The views of a scene show one set of named points, each view turned or mirrored, and shifted as a whole, with a little noise and some points left out.

Scene 1
View 1
K287: [  3  27   9   0 -11  -7 -11   6 -12   4   0 -17   0   5   2  -9 -15   6
  -5   2  12   3  12   8  -6  -3 -13  -1   7  -4  -9  -5  -9  -1  -5  17
  14  -2  10]
K829: [ -4  19   8   8  -6   5  -9  -8   3  -9   1  -4  -7   1   9   1  11  -3
   3   5  21  -7   8  15  -1 -13  -7  10  15  -7  -4  -4  -6   2  -1   7
   7 -15   3]
K304: [  4  24   7  -1 -11  -4  -9   7  -9   6  -4 -15   1   3  -2  -4 -13   1
  -6  -4  10   4   8   5  -5  -5 -17   1   2  -5  -8 -10  -5  -2  -5  13
  13   1   8]
K366: [  3  19   3   0  -7  10  -6   3   0   6  -9  -8   0  -3  -8  10   0  -2
   0 -10  10  -1   4  -4  -2  -8 -20   6  -2  -9 -12 -20   0  -2  -2  -2
  10   2   4]
K194: [ -8  25  11   7  -6   1 -12  -3  11  -7   3 -10  -8   8   3  -3   9  -9
   1   8  15  -2   7   8   4 -11 -10  14  16  -9   5  -5 -12   5  -5  12
   4 -18   2]
K321: [ -1  21   4   2  -5  13  -6   1  11   3  -7  -7  -3   0  -9  11   8  -8
   1  -6  11  -2   1  -7   3  -9 -19  12   1 -12  -6 -21  -5   1  -3  -4
   6  -6   2]
K811: [  0  14   5   2  -9  -8  -9  -1  -4  -3  -5  -9  -3   3   7  -5  -1  -8
  -3  -3  11   5   4  19  -6 -16 -12  10   7  -2   3  -3   2  -1   0  17
  12  -4   3]
K843: [  3   9   3   3  -8  -5  -7  -4 -10  -2  -8  -5  -1  -2   9  -1  -1  -4
  -2  -7  13   2   5  22 -11 -17 -12   6   5  -1  -3  -5   8  -4   3  12
  14   0   3]
K298: [  0  26   9   0  -9  -4 -11   5  -4   3  -1 -16  -2   6  -1  -6  -8  -1
  -4   1  11   3   8   5  -2  -5 -15   5   7  -7  -4  -8  -8   1  -5  14
  11  -4   7]
K638: [ -7  25  11   7  -6  -1 -12  -4   6  -7   4 -10  -8   7   6  -6   6  -7
   0   8  17  -1   8  12   2 -10  -8  12  17  -8   4  -3 -12   4  -4  14
   6 -17   3]
K23: [ -1  14   4   5  -5  13  -7  -8   5  -5  -6  -1  -5  -4   3  11  14  -4
   4  -3  18  -7   5   8  -2 -14 -12  10   8  -8  -8 -13   0   0   1  -2
   7  -9   1]
K609: [ -3  22   8   5  -7   3 -11  -2   4  -4  -1  -8  -5   3   4   0   6  -5
   1   3  16  -3   7   9   0 -10 -11   9  12  -8  -3  -8  -7   2  -3   8
   8 -11   3]
K175: [ -2  18   4   5  -4  17  -6  -5  10  -1  -6  -3  -4  -3  -4  13  14  -5
   4  -4  16  -7   4  -2   2 -11 -16  11   6 -11 -10 -19  -4   0  -1  -7
   5  -8   2]
K603: [ -1  25  10   4  -9   2 -11   0  -5  -1   2 -11  -3   3   4  -2  -2   4
  -1   5  17  -4  12   8  -2  -6 -10   3  11  -8 -11  -7 -10   1  -4   9
   9  -8   8]
K937: [  0  22  10   4 -10  -7 -12  -1 -10  -2   1 -12  -2   4  10  -9  -6   3
  -3   4  16   0  12  18  -6  -8  -8   2  12  -4  -7  -1  -7   0  -3  17
  12  -6   7]
K556: [  1  16   4   3  -8   2  -8  -2  -3   0  -6  -7  -2  -1   3   3   1  -3
  -1  -4  13  -1   5  10  -5 -12 -14   7   5  -5  -7 -11   0  -2  -1   6
  11  -3   4]
View 2
K638: [  1  -4  -7 -13  -4 -10 -11  -2  10  -3  -4   1  10   1  -2  -1  -2  16
  12   8 -10   2 -16   3  12  11  -4  -3 -12 -14   3  -3  -8  -3  -8   7
   5  12 -19]
K556: [ -5  11 -13  -2   0   0  -7  -1  -1   5  -2  -8   5   0   2 -11   0  11
  11   3  -9  -4  -7   4   5   0   0   3  -8  -9   3   0  -8   1  -7   5
   4   0 -10]
K843: [ -9  13 -16   1   1   7 -10  -1  -4   9  -7 -14   7   5   0  -6   2  21
   6   5  -8  -5  -7   8   7   0   8   5  -8 -15   1   3  -1   3 -13   3
   1  -2  -3]
K287: [ -9   5 -15  -3  -2 -12  -6   8   7   1   4   3   4   6   7 -18   9   7
  17   0 -13  -2 -12  18  11   4   1  13 -13 -14  -1   2   4   2 -17  10
   9  -5  -5]
K603: [ -2   7 -10  -7   5 -10  -8   6   6  -1   0  -1   1   0   0 -15   1   6
  17   5 -14   3  -9  10  13   0  -2   3 -12 -12   6  -3  -4   0  -9   4
   8   4  -9]
K811: [ -8   5 -15  -4  -6   2 -10  -2   1   6  -5  -8  10   7   2  -3   3  21
   7   4  -7  -5 -12   8   6   7   6   4  -9 -16  -1   3  -3   1 -14   8
   2   0  -9]
K298: [ -8   4 -14  -4  -5 -10  -6   1   6   0   4   2   6   3   7 -14   5   6
  15   0 -10  -3 -13  10   6   6  -2  10 -10 -11   0   1  -3   1 -12  11
   8  -2 -11]
K609: [ -1   3  -9  -8  -1  -7  -9  -2   5   0  -2  -3   6  -1  -1  -7  -2  10
  12   6 -10   0 -12   2   9   6  -4   0 -10 -10   4  -3 -10  -1  -5   6
   5   7 -15]
K937: [ -5   3 -12  -7   0  -9 -11   7   7   1  -3  -2   5   6   1 -11   4  16
  13   6 -14   2 -11  16  15   4   5   7 -13 -18   2   0   3   1 -17   5
   7   2  -7]
K175: [  1  12  -9  -4   3   0  -5  -7  -3   3   0  -9   2  -9   0 -11  -7   0
  14   4  -7  -2  -5 -10   1  -2 -11  -4  -6   0   9  -6 -22  -1   7   3
   5   5 -17]
K366: [ -6  16 -15   2   0   1  -2  -4  -4   5   5  -8   1  -5   7 -20   0  -4
  14  -2  -7  -6  -4  -2  -3  -4  -7   6  -6   0   4  -1 -14   2   1   8
   7  -6 -11]
K321: [ -3  10 -12  -2  -3  -1  -3  -9  -2   3   4  -5   4  -7   5 -13  -4  -3
  14   0  -5  -6  -8  -9  -4   1 -13   1  -6   2   4  -3 -21   0   6   9
   6   1 -19]
View 3
K937: [  2  10   2  -2   7  -4   6   2  13   0   8   0  -3  -6   9 -14 -10   1
  -6 -13  -1   4   6   2  11   2 -17   0 -13  -5   5  -1   0 -13   5   8
   8   1 -15]
K843: [  6   6  -2   7   9   4  12  -3  19   3   4  -5  -8 -10  -1 -10 -10  -2
   8 -12   7   6  -3  -1   8  -2 -24   5  -7  -1   3   5  -7 -14   1  -4
   4   1 -21]
K304: [ -5  15   8   1   7  -4   1   7  17  15   0   4  -8  -2   1 -11  -5   2
  -2  -7  -2  11   1   3  -1   3 -14  -1  -6  -2  10   4   0  -8   9   3
   2   0 -14]
K829: [ -1  -2 -11   0   8  11   9  -3   2  -9   4  -9  -1  -1  12 -12 -16   6
  -3  -4   7   8   8  -1  10   0 -15   7  -6 -10  -5  -8  -6 -10  -2   2
  10   3 -12]
K811: [  3   8  -4   4   9   0   6   1  15   4   1  -2  -9  -8   4 -12 -11  -5
   5 -15   5   4   3   2   7  -4 -23  10  -6  -1   4   3  -8 -11   0   1
  13   5 -17]
K175: [ -9  -2  -8   4   7  20   6  -3   1   4  -7 -11  -3   7   3  -5 -12  11
   2  10  12  22   2   0  -5   1 -10   8   4  -9  -5  -5  -7  -3   0  -6
  -1   0  -8]
K287: [ -3  15   8  -4   6  -6   2   6  15   9   6   4  -4  -3   6 -12  -6   3
  -8  -9  -5   7   3   3   6   5 -15  -4 -11  -5  11   0   3 -10   9   8
   3  -1 -14]
K23: [ -4  -3 -10   5   8  19  10  -6   3  -2  -2 -13  -2   1   4  -7 -14   8
   4   3  12  16   1  -3   2   0 -15   8   0  -8  -5  -4  -8  -8  -2  -6
   1   1 -12]
K366: [ -8   7   2   5   7  11   3   1  10  16  -7  -4  -7   4  -3  -5  -6   8
   5   6   7  22  -4   1  -9   2 -11   3   4  -4   4   2  -3  -4   5  -6
  -6  -2 -12]
K321: [-12   2  -5   5   7  16   0   1   2  13 -11  -5  -6   7   2  -5  -9   8
   4   9  10  23   2   1 -11   0  -9  10   9  -6  -1  -2  -7   0   1  -5
   2   2  -8]
K638: [ -5   3 -10  -3   8   4   1   2   1  -5   1  -3  -3  -1  17 -14 -15   3
  -7  -8   2   5  13   2   7  -1 -16  11  -5  -8  -1  -8  -7  -7  -2   8
  19   6  -8]
K298: [ -5  13   3  -1   7  -3  -2   7  12  11  -1   3  -7  -1   7 -12  -8   1
  -4  -6  -1   9   5   4   0   1 -14   4  -5  -3   8   0  -2  -6   6   6
   9   2 -12]
K609: [ -5   3  -7   0   7   7   3   1   4   0   0  -5  -3   0  10 -12 -13   5
  -3  -3   5  10   7   1   4   0 -14   8  -3  -8   0  -5  -6  -8   0   3
  11   3 -11]
K194: [ -7   2 -12  -3   8   5  -1   3  -1  -3  -2  -3  -3   2  17 -13 -15   3
  -6  -4   4   7  14   3   4  -3 -14  14  -2  -8  -2 -10  -8  -5  -3   7
  20   8  -7]
View 4
K175: [  2   0   8  11   3  -3   6  -1  -8  -3   4  -2  -1   2   1 -11   8   1
 -15  17  -1  -1  -4   4  14   0   6  -8   2  -6   4  10   2   7 -10  12
   3   1   5]
K194: [ 11  -6   6   3   2   9 -17   2  -6 -10  -1 -11   0   1   3  -4   6   5
  -2   3   1  10  -2  12  14   0  -1 -11   4  13   5  14  -3   4 -11   7
  -6 -14   3]
K609: [  8  -5   4   0   3   8  -7   2  -3  -6   1  -9   1  -1   0  -4   4   4
  -1   3  -6  10  -1  10  12   0  -1 -10  -3  11   7  13   1   3 -12   5
  -1  -7   2]
K287: [ 10 -13  -6  -9  11  12   4   8   4   1   7  -9   5  -5  -5  -4   3   3
   8  -1 -25  11   1   9  10   1  -4 -13 -14  20  16  13   7  -4 -17  -2
   3   0  -3]
K829: [  6   3   9   2  -6   9  -8  -5  -2  -6  -1 -10   2  -1   2  -4   2   4
  -2   3   2  11   4  11  10  -2   0  -8  -5   3   4  10   2   3  -6   5
   3 -11   4]
K843: [ -3   1   5 -10  -4   5   7  -4   4  -5   3  -8   4  -3 -15  -3  -7   5
   0  -1 -13  23   1   0   1  -1   3  -5 -15   6   8   8   2   5 -18   2
   4   0  -4]
K298: [  8 -12  -3  -5  11   8   0   8   0  -3   5  -9   3  -3  -4  -5   5   3
   3   3 -19  10  -3   7  10   1  -1 -12  -6  18  13  14   2   1 -18   2
  -2  -1  -2]
K23: [  1   4  10   7  -4   1   4  -5  -5  -4   2  -5   1   1  -2  -8   3   3
 -12  11   0   7   0   5  10  -2   5  -6  -4  -6   4   9   2   6  -9   9
   4  -1   4]
K937: [  9  -5   0  -8   2  15  -3   1   4  -3   3 -11   5  -5  -3  -2  -1   5
   8  -4 -15  16   4  11   7  -1  -3 -10 -15  16  11  12   5  -3 -11  -2
   4  -6  -1]
K603: [ 10  -4   1   0   4  10   2   2   1   0   4  -8   3  -3   2  -5   5   2
   2   2 -13   6   4  12  11  -1  -2 -12 -11   9  11  11   8  -3  -8   1
   7  -3   2]
K556: [  1  -3   3  -2   2   4   6   0  -1  -3   4  -6   3  -1  -7  -6   1   4
  -4   5 -11  13  -2   3   7   0   3  -8  -8   5   9  10   3   4 -15   5
   3   1   0]
K638: [ 11  -5   5   0   1  11 -16   2  -3  -9  -1 -12   1   0   2  -3   4   6
   1   0   0  12   0  13  12  -1  -2 -10   0  14   6  14  -2   3 -10   4
  -4 -13   2]
K321: [  3  -5   4  10   9  -5   7   4  -9  -4   5  -2  -1   2  -2 -12  10   0
 -16  18  -8   0  -9   1  14   1   7  -9   4   0   7  12  -1   9 -16  12
  -2   3   3]
K304: [  6 -12  -5  -7  12   7   8   9   2   0   8  -7   4  -4  -8  -6   4   2
   2   4 -25  10  -4   5   9   1   0 -12 -11  17  15  13   5   0 -21   1
   2   4  -3]
View 5
K811: [ 13   4   3  10 -21  -5  -7   7   2  -1  -9   1  -4   0  13   8 -14   1
   1   6  -8   9  10 -14  -7   1   9  -2   3   2   3   2   1  16 -15   2
  -8  -7  -8]
K638: [ 13  -1  -7  15 -12   4  -9   6  -6   7  -3   9  -7  -8   7   2 -12  -2
  -8   5 -14  17  19 -15  -3  -1   8   7   2  -2   2   9   8   2 -13  -5
  -7  -8   1]
K829: [  6  -2  -8  10 -12  -3 -10   2  -3   5   2  10  -6 -11   8  -2 -15   8
  -3   2 -11  16  15 -11  -1   0   4   3  -1  -1   1   4  11   2  -6  -3
 -11 -14  -1]
K194: [ 12  -2  -8  14 -12   8 -12   5  -7   6  -5   8  -9  -8   4  -1 -12  -3
  -8   3 -14  19  19 -16  -2   1   8   9  -1  -2   2  10   8   1 -12  -7
  -3  -6   4]
K603: [ 10   4 -10   7 -13 -10  -5  10   1  15   4   5 -10  -5   5   2  -8   9
  -1   2 -13  11  16  -7  -4  -6  10  -4  11   3   4   7   4   2  -3  -4
  -7  -8  -3]
K843: [  8   6   4   4 -23 -13  -6   6   6  -1  -6   0  -3  -1  14   7 -15   9
   7   5  -5   6   6 -10  -7   1   7  -8   3   4   2  -2   1  18 -11   4
 -10 -11 -11]
K175: [ -4   4  -7  -6 -17  -4 -22   0  -4  10  -2  -1 -11  -8  -9  -9 -13  10
   2  -5  -5  17  10  -9   1   4   4   2  -7   7  -2   3   5  -2   3  -7
   4  -8   2]
K304: [ 14  10  -3   3 -20 -11  -6  16   4  15  -6  -4 -12   5   3   8  -5   3
   3   4 -11   7  13  -8 -10  -5  14  -7  16   7   5   8  -6  10  -7  -1
   2   1  -7]
K937: [ 16   3  -5  12 -15 -10   0  12   2  11   0   7  -8  -3  14   9  -9   5
  -1   7 -14   8  16  -9  -7  -6  11  -5  13   0   5   7   3   8 -10   0
 -12  -8  -7]
K23: [ -3   3  -5  -1 -17  -7 -18  -1  -1   4   0   3  -7 -10  -1  -6 -16  12
   3  -2  -5  15   9  -9   1   4   3   0  -7   4  -1   0   8   3  -1  -4
  -4 -13  -1]
K366: [  0  10  -3  -9 -22 -11 -18   8   2  13  -6  -7 -13   1  -9  -2  -8   9
   7  -3  -4  10   8  -7  -4   2  10  -5   3  11   1   3  -4   5   1  -4
   9  -1  -4]
K287: [ 18   8  -5   8 -16 -12   0  18   4  17  -2   0 -12   3   8  11  -3   2
   1   5 -14   6  16  -8 -11  -7  15  -7  20   4   6  10  -4   9  -9   0
  -3   0  -8]
K556: [  4   6  -1  -1 -21  -9 -13   7   2   6  -4  -1  -8  -3   2   1 -12   8
   5   0  -6  10   9  -9  -5   1   8  -4   2   6   1   1   2   9  -5  -2
  -2  -7  -5]
K321: [ -1   7  -4  -8 -20  -2 -24   5  -4  11  -8  -6 -13  -3 -12  -6 -10   5
   2  -5  -4  16  10 -11  -2   4   8   3  -5   8  -1   4  -1   1   0  -7
  11  -2   2]
K298: [ 15   6  -4   6 -17  -5  -6  14   1  14  -6  -1 -12   2   4   7  -6  -1
  -1   4 -12  10  16 -11  -9  -3  13  -2  12   5   5   9  -3   7 -10  -2
   1   0  -4]
View 6
K287: [  0  -4  22  -7   2  13  -7   5   0   1   7   3  -6 -21   4 -18   3 -12
  -6   6   2  -2 -13  -3  14   1   0  -3  -9   4  -6  -1  -2  -8   6   3
  10  -7  -5]
K175: [ 20  13   8   5   5  -5   1  19   7  -3   5   0  13   1   4  -1   2 -11
   1  14 -11 -16   5 -23  -4   1   8   5 -16   5 -14   0   6  -5  16   6
  13   8   5]
K304: [  2   0  17  -3   2   9  -8   7   4  -2  12   0  -1 -18   4 -12   2  -9
  -6  10   1  -6 -12  -8  12   0   2  -4  -7   4  -5  -3  -1  -9   4   4
  14  -9  -4]
K603: [ 11   1  19  -4   4   7  -3  11   0   4   0   5  -3 -11   3 -16   5 -12
  -2   6  -5  -7  -4  -7  10   1   1   3 -16   3 -12   4   1  -5  15   3
   7   4   0]
K811: [  5  -1  12   6  -1   6  -8   8  12   3  -3  11  10 -13  -6  -5  -4  -5
   0   9   1   3  -4   0   9   4  -2  -6 -11   5  -6  -4   3  -6   9  -2
   7 -11   1]
K298: [ -1  -2  17  -5   0   9  -4   7   3  -1   9   2  -1 -20   3 -12   2 -12
  -4   7   0  -2 -10  -7   6   5   0  -2  -9   6  -6  -2   0  -6   6   4
  13  -8  -2]
K23: [ 21  10  10   7   5  -3  -3  17   9   2  -3   6  12   2   0  -2   0  -8
   2  12  -9 -11   6 -14   3  -2   5   3 -17   4 -14   1   7  -4  18   2
   7   5   5]
K843: [ 12   4  13  10   4   5 -13   8  13   5  -5   9   9  -7  -4  -5  -4  -1
  -2  13   0  -1  -4   0  18  -5   0  -7 -10   2  -6  -4   4  -9  10  -4
   5  -9  -2]
K194: [  6  -2  11  -4  -5   2   5  14   4   2  -3  11   8 -13  -4  -8   1 -16
   6   2  -7   1   5  -8 -10  15  -2   4 -20   9 -14   2   5   1  15   6
   7   0   8]
K366: [ 14  11  11   4   6   0  -6  14   8  -6  14  -6   8  -6   8  -3   2  -8
  -5  17  -5 -16  -5 -21   6  -5   9  -1  -9   3  -8  -4   2 -10   8   5
  17  -1   0]
K829: [ 15   2  14   1   1   2   0  14   5   6  -9  12   7  -6  -4  -9   0 -11
   3   5  -8  -4   6  -5   1   6  -1   4 -21   6 -15   4   5  -1  19   2
   3   5   5]
K556: [ 12   5  13   4   4   3  -6  11   8   1   2   5   8  -8   0  -6   0  -7
  -2  11  -3  -6  -3  -9   8  -2   3  -2 -11   4  -9  -2   3  -7  11   2
   9  -3   0]
K609: [  9   1  13  -1   0   3   0  14   4   2  -1   7   6 -10  -1  -8   1 -12
   2   6  -6  -4   1 -10   0   7   1   3 -16   6 -12   1   4  -2  14   3
   8   0   4]
K937: [  6  -3  19  -3   2  10  -5   8   2   5  -3   9  -1 -15  -1 -15   2  -9
  -1   5  -2  -1  -6   0  12   3  -2  -1 -14   4  -9   1   2  -5  12   1
   5  -3  -1]

Which points are out of place in each view (at most two, in the order of its rows)? Write none if all are in place.
view 1 | K603
view 2 | none
view 3 | K287
view 4 | K609
view 5 | K556
view 6 | K298, K937

Scene 2
View 1
K528: [-12   2   3  -6   8  -2   8   8   5   3  10   9   7  -1  -5 -10  -2  -4
  11   7 -13  -8  -5  -2   1  15   1   8  -5  -4  -5   9  11   4   2  17
  -8  -5   3]
K862: [ -4  -7  -7   2   9   8   8   5   0   3  10   2  -4  10  -6   1   2   1
  14   4 -21  -3 -12 -12  -4  15  -1   1  -9   0 -11   7  10  -1  -8  19
  -8  -8  -4]
K205: [ -7  -3   4   0   4  -6   7   9   3  -2   9   8   2   6  -6  -3  -6  -1
  14   5 -20  -1  -9  -5   1  22   0   3  -9   0  -5  11  10   1  -4  20
  -5  -6   3]
K875: [-13   1  -4 -11  10   8  12   3  -5  -9   3   5  14  -2  -4  -9  -1  -9
   5   3 -20   0  -7 -19   7   6  -7   2   1 -14   1  12   6   4   5  20
  -4 -11   1]
K970: [  0   1 -12  -5  15  11   1   3   2  10   7   2  -5   3  -1   3   5   0
   6   3 -14  -7  -8  -9  -5   9  -3   2  -7   2 -13   5   7   4  -4  11
  -6  -7   0]
K796: [ -7   6  -6  -9  18   7   3   6  11  23  14   6   0  -5  -2  -8  10  -1
   8   9  -1 -22  -3   5  -8   9   4  13  -6   2 -16   0  14   6   2   7
 -13   0   1]
K395: [ -9  -5  -8  -5   9  11  13   2  -8 -10   5   2   7   6  -6  -2   0  -5
   9   2 -25   3 -11 -23   4   7  -7  -2  -2 -11  -2  12   7   1  -2  22
  -5 -13  -3]
K384: [-11   7 -10 -14  21  15   6   3   7  19  12   5   6  -8  -1 -12  13  -4
   5   8  -1 -23  -2  -2  -5   0   2  14  -1  -5 -13   1  13   6   6   8
 -14  -3  -1]
K67: [  0   4 -17  -9  18  17   2   1  -1   6   3   2  -1  -2   1   2   7  -3
   0   0 -14  -8  -6 -14  -2   3  -8   2  -4  -3 -12   5   5   6   0   9
  -5 -10   1]
K834: [-13   1   1  -8   9   2  10   7   2   1   9   8  10  -1  -6 -11   0  -5
  10   7 -14  -7  -6  -7   2  12   0   7  -3  -7  -3  10  11   3   3  18
  -8  -6   2]
K623: [-12   3   0  -9  10   2   8   6   2   1   7   8  10  -3  -4  -9   0  -6
   8   6 -14  -6  -4  -7   3  10  -2   6  -2  -7  -3   9   9   4   4  17
  -7  -6   3]
K306: [  4   1  -9   0  11   4  -3   6   4   8   5   4  -9   4   0   8   0   1
   6   1 -16  -3  -8  -5  -4  16  -4   0 -11   6 -13   6   6   5  -6  10
  -4  -7   4]
View 2
K528: [  0  -1  18  -6  10   1  13   3  -6  -4  -6  -9  20  -4  -1   0   7   8
  -7   1   2   3  -4  10  12  -8 -12   6  -7  11 -15   3  -8  -5  -3  -2
   5   0  -3]
K875: [ 10   0  17   2  12   1  12  -2  -3   2  -1 -11  18 -14   5  -2   2   9
  -9   6  -9   4   2   7  13  -1 -10  -4 -14  18  -8   3  -5   4   4   7
   9   4 -14]
K205: [  4   1  16  -8   4   0  16   0  -2  -1  -9 -12  13   0   3   6  10   9
 -14   5   2   3  -9   5  11  -2 -10   4  -6   6 -15   4  -6  -3 -10   0
   4  -5  -2]
K306: [  6  -4  16 -16  15   5  19   1 -13   6   7 -15  11   2   5   8  12   4
 -11  11   2   0 -13   9   8  -7   2   6  -6   3 -18   0   7   7 -11  -8
  -2  -5  -5]
K970: [  2  -3  16 -11  19   4  16   2 -15   3  10 -12  10  -2   5   3  10   4
  -5   9   1   0  -8  12   8  -8   1   3  -6   7 -17   0   6   9  -2  -7
  -1  -2 -11]
K623: [  4  -2  18  -4  12   2  12   2  -6  -1  -2  -9  21  -8   0  -1   5   9
  -7   3  -2   3  -1  10  13  -7 -11   3 -10  16 -12   3  -6  -2   1   1
   7   3  -6]
K796: [-10  -5  19 -13  25   5  11   9 -19  -7   8  -4  19   0  -6  -2  10   5
   7  -1  10  -2  -6  20  10 -21  -4  12  -2  10 -21  -1  -1  -1   5 -16
  -1   3  -4]
K67: [  6  -5  17  -8  24   6  15   1 -17   6  15 -13  14  -9   5   1   6   4
  -3  10  -4   0  -3  14  10  -8   3   0  -9  13 -14  -1   9  13   3  -5
   1   2 -16]
K384: [ -9  -4  19  -7  29   5   9   8 -19  -6  11  -3  20  -7  -4  -6   6   6
  11  -1   5   0   1  21  11 -20  -5   7  -5  16 -17  -1  -1   2  13 -11
   2   7 -11]
K862: [  0   2  12  -8  11  -2  17   0  -7  -3   0 -11   1  -2  10   4  12   7
  -9   8   2   2  -9   8   7  -1  -3  -2  -3   2 -15   1   0   7  -4  -2
  -2  -7 -12]
K834: [  1   0  17  -3  11   0  12   2  -5  -4  -4  -8  19  -7   1  -1   6   9
  -6   2   0   4  -2   9  13  -7 -12   3  -9  14 -12   4  -8  -2   1   0
   6   2  -6]
View 3
K623: [-12   7  -2  -8  12  -7  -1   3   3  10  -6   6   6   8  -1   3   1   0
  -9 -10   6  18   9 -12   2  14   5  -6   2  -6   1 -11  -6   6   0   3
   0  -2  10]
K384: [  2  18   0  -9   4   1  -4   0  -6   7 -22   3  13  -1 -11   2  -9  -2
 -12  -2  13  11   6  -6   1   9   5  -2 -10  -9   8  -2 -14   7   8   2
  -8  -4  -6]
K395: [-20   2   3  -2  23 -10   2   0   3  10 -13   7  -2   7   2  10  18  -7
  -1  -9   4  18  21 -14  -3  25  11 -10   6   1  11 -17 -12  15  -1   0
   3  -5  17]
K306: [-19  -3  -9  -1  16  -3  -8   4   5   0  -5   5  16   5   9  16  13  -3
 -14 -11  11   1  11   1   5  21  16  -1   2 -10  10  -6  -5   4   0   2
 -12 -12   0]
K528: [-10   6  -3  -8   8  -3  -2   3   5   8  -2   8   9   9   1   2   1   1
  -9 -12   8  15   9 -11   4  11   7  -4   2  -8  -1 -12  -3   3  -2   1
   0  -5  11]
K67: [-15   5  -3  -1  20  -7  -6   3  -3   5 -19   2   9   1   0  15   9  -6
 -10  -4   9  10  12  -2   0  24   9  -6  -3  -6  14  -4 -15  13   7   3
 -10  -5  -4]
K834: [-10   8  -1  -8  10  -5   0   2   3  10  -6   7   6   8  -1   2   2  -1
  -7 -11   7  17  11 -13   2  13   6  -6   2  -6   1 -13  -6   5  -1   2
   1  -4  12]
K862: [-14   1  -1  -2  14   0  -2  -2   5   2  -8   8  10   6   4  11  16  -7
  -5 -12  12   3  20  -6   2  19  18  -3   3  -5  13 -14  -8   7  -4  -3
  -3 -14  12]
K875: [-18   5   1  -6  20 -13   1   3   1  13 -11   6  -1   8  -1   7   8  -3
  -4  -8   3  23  13 -15  -2  21   4 -10   3  -1   4 -14 -10  14   1   3
   3   1  13]
K796: [  1  13  -4  -8  -1   6  -6   1  -2   3 -13   4  19   1  -6   3  -8   0
 -15  -7  16   4   6  -2   5   6   9   1  -8 -13   6  -3  -8   1   4   1
 -10  -9  -6]
View 4
K395: [ -2  -4  18   4   0   8  17   1  -3  12 -12 -11  -1 -22 -17   6  -3   0
  14   3   9   5  -1 -11  20   2   6   5  -8  -1  -4  -6 -19   1   2 -17
  12  -8  -4]
K67: [  3  -8  20  13  -9  12  13 -13  -2   8  -4 -10  -3 -14 -18  -1  -2  -9
   1  -5   8   0   5 -12  16  -1   2  -3   6   2   2  -7  -9  11  -3  -3
   6   7   3]
K796: [ 15   0   7  -2  -4  18  -5 -21   9   2   7   0   1 -10 -15  -5  -1 -16
  -9 -17   3  -7   5  -8  10   3  -3 -14  14   9  -4   8 -16  15  -8  -1
   8   6   4]
K384: [  6  -4   7   5  -3  19  -1 -16   2   1   0   5  -2 -13 -19  -9  -4 -14
 -14 -11   1  -4   5  -9  13   0   0 -14  10   8  -1  12 -14  14  -8   2
   7   3   6]
K205: [ 11   6  10  -9   2   9   4  -7  10   9   2 -14   2 -16  -9   6   0  -4
  18  -9   6  -2  -3  -9  10   5  -3   0  -4   4  -9 -10 -25   2   0 -18
  17  -3  -1]
K834: [  3   3   7  -3   5  14   3  -5   5   6  -2  -4   0 -16 -12   0  -3  -5
   5  -6   1  -1  -1  -9  10   2  -1  -6  -4   4  -7   0 -23   3  -2 -12
  16  -4   3]
K970: [ 10  -4  18   4 -10  11   8 -16   4   8   1 -12  -1 -14 -16   2   0 -10
   6  -9  10  -2   3 -10  16   3   0  -2   9   4  -2  -7 -13  12  -3  -7
   5   5   0]
K528: [  6   5   6  -5   5  14   1  -7   7   6   1  -6   1 -15 -10   0  -2  -6
   7  -9   1  -2  -1  -8   8   3  -3  -6  -3   5  -8  -2 -24   4  -3 -12
  17  -2   3]
K623: [  2   3   8   1   5  14   5  -4   4   6  -2  -6  -1 -16 -12  -2  -4  -5
   5  -6   0   0  -1  -9   9   1  -2  -6  -4   3  -5  -2 -22   3  -2 -10
  17  -2   5]

Which points are out of place in each view (at most two, in the order of its rows)? Write none if all are in place.
view 1 | K875
view 2 | none
view 3 | none
view 4 | none
